Points on a hilly landscape, in no order, each with its height.
From any point a ball rolls to the lowest of the 6 points nearest to it. It stops when none of these is lower. Distance is the straight distance between rows; heights are no part of it.
lov height 288: [  5 -23 -40   5  23 -33 -36  20  37  53 -32 -23  38   5]
bapil height 323: [ 56  -1  46  25 -66   6 -29  23 -56 -11 -33   1  -3  37]
Sut height 78: [  3 -17 -13 -10 -11  -6 -25   4  -4  28 -30  -5  23   7]
tuva height 392: [ 21   3  19  -3 -28   8  16  20 -28 -15  25  14 -33   4]
zele height 557: [-25   2 -16   3  37   8  -3  -6  15  15  -2 -27  -8 -33]
nesad height 479: [-28  20 -59 -17  33  -3  78  11  16  -3  42   9 -20 -23]
Sabe height 139: [ 15 -36  48  21  -9  27 -53  -5  12  -1 -23 -18  12 -23]
vop height 559: [-11 -38 -34   2 -16 -36  39   2   4  34 -43 -13  49  70]
Sakop height 482: [  2  -3  27   3  -3  11   5  10 -20 -13  23   0 -26  -1]
pido height 453: [-13  -3 -47 -11  25  -7   6   2  10  33 -21 -15  23 -30]
sogos height 265: [ -4   1 -30 -23 -18   1  29   9 -12   8 -13  -2  13 -10]
zaz height 257: [ -6   8 -52 -25 -29 -10  43  19  -5   7 -15   3  31   1]
bev height 375: [ -7  16  36  13  17  11 -13 -30   6 -30  38  12 -25   5]
Dasa height 118: [ 26 -29  60  22 -30  28 -49   7 -27 -17 -23   6  -4  -6]
mipi height 374: [-10  -6 -54  -8  18 -23   3   2  12  35 -31 -12  33 -13]
Bor height 94: [ -8  -4  51  28  22  12 -37 -39  22 -50  24  15 -19  -6]
lev height 226: [ 19  39  60  15   7  12 -17 -34  -6 -38  44  31 -18   6]
div height 358: [ -4 -46 -34  21  20 -46 -37  13  44  49 -53 -43  41  30]
nelu height 426: [-11  -7 -13   2  27  16 -26   1  17  31 -19 -23   3 -28]
zolis height 199: [ 31  62  50   4 -15   8   9 -20  -8 -32  58  37 -27  10]
fidu height 351: [-14   6 -45 -26 -11  -1  54  27  -4  -1  20   4 -10 -17]
baf height 420: [-21  24  22  15  36  -6 -32 -53  41 -55  35   9 -16 -17]
tif height 661: [-30  13 -20   1  51   7  19 -15  15   1  25 -13 -22 -27]
pul height 417: [-19  22   1  -5  34   1  14 -21  17 -13  41   6 -31 -10]
labo height 259: [ 20 -13  14  -3 -51 -21 -16   9 -20  16 -45   0  35  53]
Sekug height 193: [  6  -6  -2 -19 -32  -7  -9  10 -21  12 -27  -1  21  16]
zum height 274: [  1 -19  27   6  -4  23 -22   1 -15  -7  -7  -5 -10 -12]
pozum height 447: [ 25  -5  22 -10 -48   0 -10  22 -39  -1 -30   3   2  20]
Nit height 209: [ -9  47   8 -15  17  -2  40 -15  12 -16  61  25 -31  -1]
dozal height 724: [-28  15 -51  -6  62  -3  34   0  16  14   5 -15 -19 -37]
zizot height 578: [  7 -33  69  33   0  23 -35 -26   7 -36   8   7 -17 -11]
Vumal height 384: [-22   0 -48 -20   3  -6  42  14  -4   9   8  -4   0 -23]
Rel height 135: [-29  43   0  -1  44  -8 -11 -41  29 -41  40   8 -22 -10]
suzoz height 470: [-10  -2   8  -7   7  14   8   3 -13  -2  19  -2 -25  -5]
Topel height 373: [ 15  -2  -5 -19 -32   9  33  38 -24 -10  -2   2 -10   3]
nul height 227: [ 13  31  15  -2 -11   1  35   9  -8 -15  56  25 -41   9]
vaz height 469: [-38  30 -32   4  73 -10  21 -20  39 -12  23 -12 -23 -23]
ruto height 204: [ 28 -46  42  16 -26  16 -75  -3  10  10 -36  -6  35  -9]
Veza height 587: [-14   9 -44  -3  60 -13   2  10  34  39 -29 -19  12 -40]
Vudom height 500: [-23  11 -47 -11  28  -1  46   5   6   4  25  -3 -16 -27]
kiz height 286: [  1  62  52  -1  11   8 -20 -41   0 -64  46  41 -15 -12]
mag height 306: [ -7  11  -6 -13 -11   0  44  19  -8  -4  33  11 -24  -5]
Lud height 132: [ -2  43  28  -9  12   4  15 -22   2 -26  53  29 -27   0]
far height 327: [-22  18 -23 -11  17   1  51   2   2  -6  45   9 -24  -9]
tud height 299: [-16  -4 -27 -15  12  10  -5   0   9  23 -16 -15  13 -21]
Fafu height 342: [ 17  -1  49  22  -5  13 -11  -8 -23 -25  34  16 -29   5]
zepu height 321: [ -9 -13 -49  -7  10 -31 -14   6  18  37 -32  -4  42   1]
Moro height 550: [ 43   0  41  16 -46  10  -3  28 -41 -23   0   6 -27  19]
ganum height 36: [-20  -3  16  17  38  14 -15 -21  27 -16   8 -16 -20 -18]
Fubu height 369: [ -5  -8 -56 -17 -25 -24  46  16   7  15 -24  -5  54  38]
tegin height 250: [ 40 -13  48  16 -51  14 -34  15 -46  -6 -34   6   9  26]
bori height 435: [ -5 -13   3  10  17  19 -37   0  21  24 -19 -23   8 -28]
Puleg height 99: [ -8  -2 -41 -20 -18 -22   5   6  -4  31 -32   1  40  11]
tig height 49: [  7 -26  20  -5 -15  14 -43  -1 -16   7 -30  -7   7  -3]
kivas height 277: [ 47 -15  51  29 -55  14 -29  17 -51 -26 -15   2 -17  12]
gike height 440: [  4 -27  41  20   8  28 -35 -16   6 -21  -5  -2 -14 -12]
fevug height 278: [  4  -5 -24 -14 -36 -23  31   6  -3  19 -36   2  44  41]
gamup height 131: [  7 -35 -13   5  -4 -16 -50  -2  14  39 -37 -11  41  22]
Kefeb height 307: [ -9 -31 -34   6  -6 -34  -7   2  15  41 -44 -10  41  49]
timo height 524: [ 23 -12  33   5 -24  19 -10  15 -33 -10  -5   0 -18   3]
sodo height 377: [-11  23 -36 -16   7  -1  68  15   7  -8  49  12 -23 -14]
zil height 133: [ 13 -12 -12 -10 -46 -18  13  -1  -9  21 -42   1  44  62]

For each start below, name every point that the ball comes to, in order.
lev: Bor > ganum
kivas: Dasa > tig
zizot: Bor > ganum

Where does a ball stop that starts at each point below?
nelu: tig
Vudom: Lud
bev: ganum
lov: tig
fidu: tig
Vumal: tig
